Points, in no order, along strands that fork and pass close to each other.
(in the rows, 128 means zero)
Points whose rows are less than 110 apart are linked; no others are. Some points are linked to none.
(588): [111 111 116 160 144  95 132 119 159 123 132 128 135 105 136 173 149 125
 188 148 124 105 173 107 141  99 109]
(586): [129 107 162 114 115  93 110 179 139 128 126 120 163 120 170 172 132 171
 162 124 136  93 144  91  77  72 144]
(445): [114 101 172  89 131 126 131 199 114 148 167  71 136 129 151  96 152 157
 101 115 105 147 111  93 134 121 150]
(238): [ 92 111 126 142 160 102 118 153  98 128 150  96 107 115 113 135 166 115
 120 119 118 134 134 129 142 120 118]
(954): [192 169  99 174 123 103 144  62 121 115 103 138 163 122 153  76 124 107
 119 132 180 123 137 191 129 101 129]
(563): [152 150 133 154 109 149 144  78 202 156 104 135 103 131 150 111 105 123
 136 117 155 113 100 112 139 128 115]
(170): [155 170  99 153 168 130  88  99 148  74 144 121 122 139 118  68 119 106
 122 146 131 121 110 145 152 102 151]
(107): [137 121 154 137 110  99 138 143 116 143 102 126 147 118 173 161 119 160
 133 100 134 104 128 107  83  95 132]
(159): [145 156 106 149 105 166 104  80 137 131  78 180  92 141  90 122  80 109
  95  79 147 108  74 182 130 178 133]
(277): [ 98 113 119 140 152 108 110 152 131 120 149 113 135 117 110 155 165 113
 150 141 123 111 165 134 138 108 131]
(698): [121 148 141  65 100 172 104 186  69 114 140 161 194 154 118 110 107 134
  90 112 126 148 101 147  81 138 176]
(380): [131 119 152  89  97 143 152 119 183 160 109 158 169 124 143 174 108 156
 173 137 134 118 165  78 117 140 135]
(906): [136 150 112 141 156 124  86 137 150 106 116 115  87 147 151 103  82 110
  49  81 142  80  87 145 135 114 109]
(43): [103 111 132 135 149  86  71 184  46  97 142 107 139 121 136 137 169 136
 122 111 110 119 122 149  91  71 141]
(37): [113 116 112 168 146  85  66 144  54  91 127 132 127 124 133 155 159 122
 142 127 117 104 129 167  90  65 135]
(754): [162 173  96 124 164 129  97 142 129  75 125 118 130 129 148  64  81 125
  41  96 141 104  82 151 137 122 128]
(63): [115 142  92 171 138 136 104  71 124 109 113 163 109 133  96 143 127  86
 164 143 131 118 128 169 126 119 140]
(234): [109 122 137  82  98 172 136 152  86 143 142 166 187 152 107 136 118 121
 117 121 134 155 124 133 101 148 167]
(797): [ 87  89 165 116 142  70 180 185  85 148 121 128 132  99 145 197 158 156
 128 125  98 121 178  93 129 134  86]
(555): [103 129 161 108 152 133 113 159 166 130 162  56  92 125 124 100 161 142
 144 150 100 158 111  90 162 121 132]
(633): [129  83 166  49 115 152 169 180 155 186 172 123 149 132 128 154 111 146
  84 122 131 116 140  84 122 164 124]
(206): [135 121 151 107 127 141 136 159  91 144 161  96 126 137 168  73 144 161
 113 127 102 194  76  91 135 122 137]
(11): [109 141 108 142 178 127  68 156 108  54 172  84 123 136  97  77 162 107
 152 165  98 151 126 146 159 103 159]
(124): [162 150 112 185 141  91 141  95 122 127 113 123 121 116 157  91 133 106
  98 112 159 115 123 160 139 100 100]
(143): [164 155 120 183  75 140 117  69 127 133  51 143  55 130 126 108 109 143
 130  95 125 143  50 160 121 154  97]
(540): [103 122 106 141 144 164 100  74 198 122 130 157  86 134  82 174 119  98
 188 170 113  96 143 104 136 128 129]
(636): [ 92 110 159  95 142 143 157 140 172 157 158  75  84 121 112 119 153 150
 153 163  95 183 125  71 172 149  95]
(685): [136 140 118 179 132  92 119 108  77 126 112 129 113 118 151 114 135 121
  95 102 136 118 108 161 112  93 105]
(865): [148 183  82 127 164 156  92  95 115  64 134 144 136 145  96  60 120 103
 135 164 121 162 106 156 141 119 167]
(724): [149 110 141 138  78 110 134 145  66 143  80 155 149 135 151 162  96 152
  89  67 151  96 109 165  70 136 140]
(227): [178 143 125 180  64 116 125  86  93 145  46 149  86 117 131 125 120 152
 122  85 140 131  76 172 102 148 100]
(148): [ 93 112 126 130 160 122  82 164 143  73 169  60 131 129  89 104 175  97
 161 164  96 135 164 146 168 122 162]
(646): [ 96 112 101 111 141 172 104  93 189 129 143 166 114 140  71 180 109  85
 161 151 131  86 152 125 129 147 139]
(304): [109 111 144  92 114 137 124 131 165 137 129 146 163 118 130 187 128 151
 199 158 115 128 188  76 127 117 141]
(8): [151 146 112 138 120 118 170  94  79 126 137 119 165 136 161  68 140 145
 144 160 151 203 136 144 119 126 124]
(221): [118 131 119 141 168 143  92 106 205 126 149 119  63 135  86 142 133  98
 151 152 121  93 127 107 151 114 118]
(351): [171 127 123 191  61  92 176  86  64 151  45 151 104 105 150 145 133 163
 131  97 127 147 100 168 107 151  81]
(389): [ 74 120  96 105 152 171  85 124 123 121 151 167 112 147  65 172 127  78
 132 137 117 104 129 141 124 142 150]
(423): [ 86 124 126 100 154 161 150  87 185 149 140 145  78 126  84 171 132 123
 174 176 106 153 148  80 168 154  83]
(45): [137 162 100 105 112 175  91 102 138 111  88 178 134 154  83 121  79 114
 109 100 150 112  93 179 115 175 164]
(514): [117 145 101 176 122 144 116  66 126 125  87 171  82 127  98 143 113  96
 125 110 137 116  96 165 128 147 118]
(895): [141 128 138 137 145 122 131 106 224 117 155  67 115 121 120  99 154 134
 182 180 128 149 175  89 176 114 124]
(475): [114 131 107  94 128 172 121 127 139 145 126 169 144 153 103 139  80  96
  79  97 151  96 108 157 113 177 150]
(187): [134 108 126 118  97 149 162 122 116 167 121 159 146 140 137 139  98 111
  65  87 155 108 115 157 115 175 130]
(294): [161 168 107 136 177 136 119 124 165  96 144 105 108 134 125  48 113 106
  71 121 137 131  93 133 169 134 130]
(350): [171 157 118 127 138 121 158 112 100 120 148  97 156 139 166  31 144 131
 109 145 150 193 109 142 140 123 129]
(798): [108  97 138  49 113 180 152 163 135 168 169 154 182 148 109 144 114 119
  97 120 151 133 156 110 114 169 158]
(231): [171  98 127 139  56 137 162 133  85 168  86 165 125 127 147 153  90 141
  73  62 153 102  99 168  97 189 122]
(801): [137 121 127 123 115 157 191  92 169 165 132 132 126 132 152 113 124 139
 152 149 129 180 131  85 150 160 106]
(812): [134 130 110 185 126  72  92 114  47 105  99 135 122 117 145 148 144 127
 115 113 131 107 122 176  88  74 113]
(744): [100  96 144 166 141  60 194 150  73 152 103 154 135 103 156 199 155 135
 128 116 118 114 186 114 125 125  81]
(667): [126 169 112 151 171 143  79 114 163 105 126 127  50 142 114 102  88  94
  76 104 120  95  78 128 144 122 112]
(103): [ 94  93 132  92 145 127 132 133 182 113 170  90 129 108  67 172 159 118
 173 190 116 122 217 123 178 147 115]
(525): [160 138 137 137 138 127 147 127 124 142 150  95 126 136 169  62 141 138
  91 124 129 166  93 119 151 121 117]
(313): [128 125 100 117 169 146 111 122 177  98 177 111 141 140  70  96 140  77
 122 158 143 118 178 146 179 148 152]
(885): [122 125 123 161 107 109 112 112 128 135  96 158 133 124 142 180 113 134
 158 107 139  82 134 136  91 101 129]
(931): [ 81  98 138 114 153 113 120 148 162 126 163  80 109 106  76 170 168 112
 148 162 110 103 178 132 165 137 115]
(230): [123 148 120 104 105 169 126 105  83 125 119 142 150 155 114  91 135 142
 171 154 122 209  98 136 108 143 161]
(14): [155 158 126  70 125 161 103 169  98 102 149 133 175 141 147  69 100 139
  78 114 133 148  86 138 112 124 160]
(131): [125 148 122 150 170 129  83 123 190 117 138 102  55 132 114 114 114 102
 114 127 117  88  99 117 149 108 115]
(190): [179 160 130 166  81 162 141  70 176 151  92 142  76 141 147  86  94 129
 125  99 134 143  54 132 138 159 107]
(534): [ 95 125 134 148 165  91  96 177  71 110 150  83 118 122 127 111 168 122
 105 106 108 132 113 147 126  98 133]
(473): [105 115 134  84 121 183 170  87 181 175 142 148 119 139 111 145 120 137
 154 158 114 178 136  68 160 174 112]
(31): [110 134  86 138 126 150 146  81 105 128 131 161 144 135  89 130 131  90
 147 150 151 148 149 160 132 151 140]
(174): [ 83 113 137 105 156 125 176 112 180 155 141 116  88 116 118 149 144 145
 170 184 106 178 172  78 176 154  61]
(879): [ 85 134 165 112 150 115 103 158 166 104 163  18 101 115 100 102 164 120
 151 169  88 142 136 115 166 125 157]
(22): [169 159  98 149 112 121 160  66 101 121 117 136 170 130 138  76 134 119
 157 158 173 181 147 170 126 119 138]
(808): [ 98 117 118 156 122 107 110 119 149 126 102 164 120 104 137 212 125 128
 187 133 112  78 156 114 112  99 109]
(874): [141 116 144 187  76  80 186 113  61 146  46 179 128 103 153 189 137 161
 142  88 128 124 137 146  95 146  92]
(823): [141  87 167  71  92 158 195 154 167 196 146 147 135 121 153 174  92 155
 102 123 124 108 137  70 127 172 100]
(371): [133 110 145 120 131 111 141 172  49 140 141 129 153 131 156 119 140 138
  73  99 127 131 109 137 101 119 135]
(203): [134  98 165  84  89 135 196 138 153 183 106 176 164 120 160 191 105 158
 145 120 122 112 173  73 124 171 115]
(571): [142 128 123 141 161 134 108 116 207  96 164  68 119 133  92  79 144  95
 159 175 134 127 174 122 185 127 148]
(963): [102  82 182 110 134  72 164 200 119 154 131  91 124  97 152 180 152 167
 119 115 106 100 163  79 115 115 101]
(847): [145 118 145 119  99 109 121 172  27 122 111 141 160 137 160 133 110 144
  62  78 130 109  98 167  65 113 141]
(403): [153 131 160  99  88 128  97 181  93 110 128 132 205 148 161 126 120 167
 154 123 148 126 124 114  61  79 184]
(172): [112  89 169 103 127  76 123 202 126 133 131 109 152 107 154 192 143 172
 145 121 113  85 167  83  94  93 130]
(322): [113  98 139 168 109  72 175 135  56 139  83 172 139 103 156 202 137 139
 126  94 121 106 157 132  95 120 101]
(496): [153 199 100  96 139 175  82 108 102  70 113 143 139 140 113  63 102 125
 113 140 108 156  69 150 118 121 174]
(644): [132 135 113 172 156  90 136 123 136 107 149  71 124 114 141  83 174 122
 162 156 139 160 157 135 157  99 123]
(622): [125  94 163 104 127 101 140 207  90 149 156  91 143 123 152 116 141 152
  72  92 122 113 127 120 113 115 133]
(951): [177 122 154 169  58 110 206 128 120 166  94 138  93 109 210 139 110 177
 145 109  97 153  89  87 129 145  80]
(484): [165 195 105  92 133 147  72 143 100  62 121 138 171 140 136  62  98 139
 108 130 126 136  85 149 101 100 170]
(593): [112  98 138  83 133 136 119 133 191 117 154 123 158 116 101 176 149 142
 201 187 113 131 223  91 163 121 126]
(565): [123 125 136  97 148 141  99 159 155 131 159 115 134 145 129 115 119 126
 106 118 140 107 113 119 125 117 150]
(613): [114 121  88 124 150 153 140  98 143 134 154 155 151 136  90 127 135  81
 127 148 158 126 173 147 154 151 142]
(175): [150 140 127 141 113 142 163  85 158 154 123 140 137 129 148 109 123 130
 135 131 153 139 120 115 140 133 122]

A fork is a point with three links, a tip a point with one. Leave the first point through the second and follow the links. Name the first fork or tip that comes.
(371), (622) | (277)
(175), (801) | (11)
(203), (823) | (389)
(350), (525) | (895)

Name the points in between on the shortest way along the links from the first point to the second, in order.
(174), (963) | (423) (473) (801) (175) (563) (190) (143) (227) (351) (874) (322) (744) (797)
(389), (906) | (646) (540) (221) (131) (667)
(8), (633) | (22) (954) (124) (685) (812) (37) (43) (534) (238) (277) (931) (103) (593) (304) (380) (203) (823)
(313), (206) | (613) (31) (63) (514) (159) (45) (475) (187) (231) (724) (847) (371) (622) (445)
(203), (496) | (823) (633) (798) (234) (698) (14) (484)
(588), (797) | (808) (885) (107) (586) (172) (963)
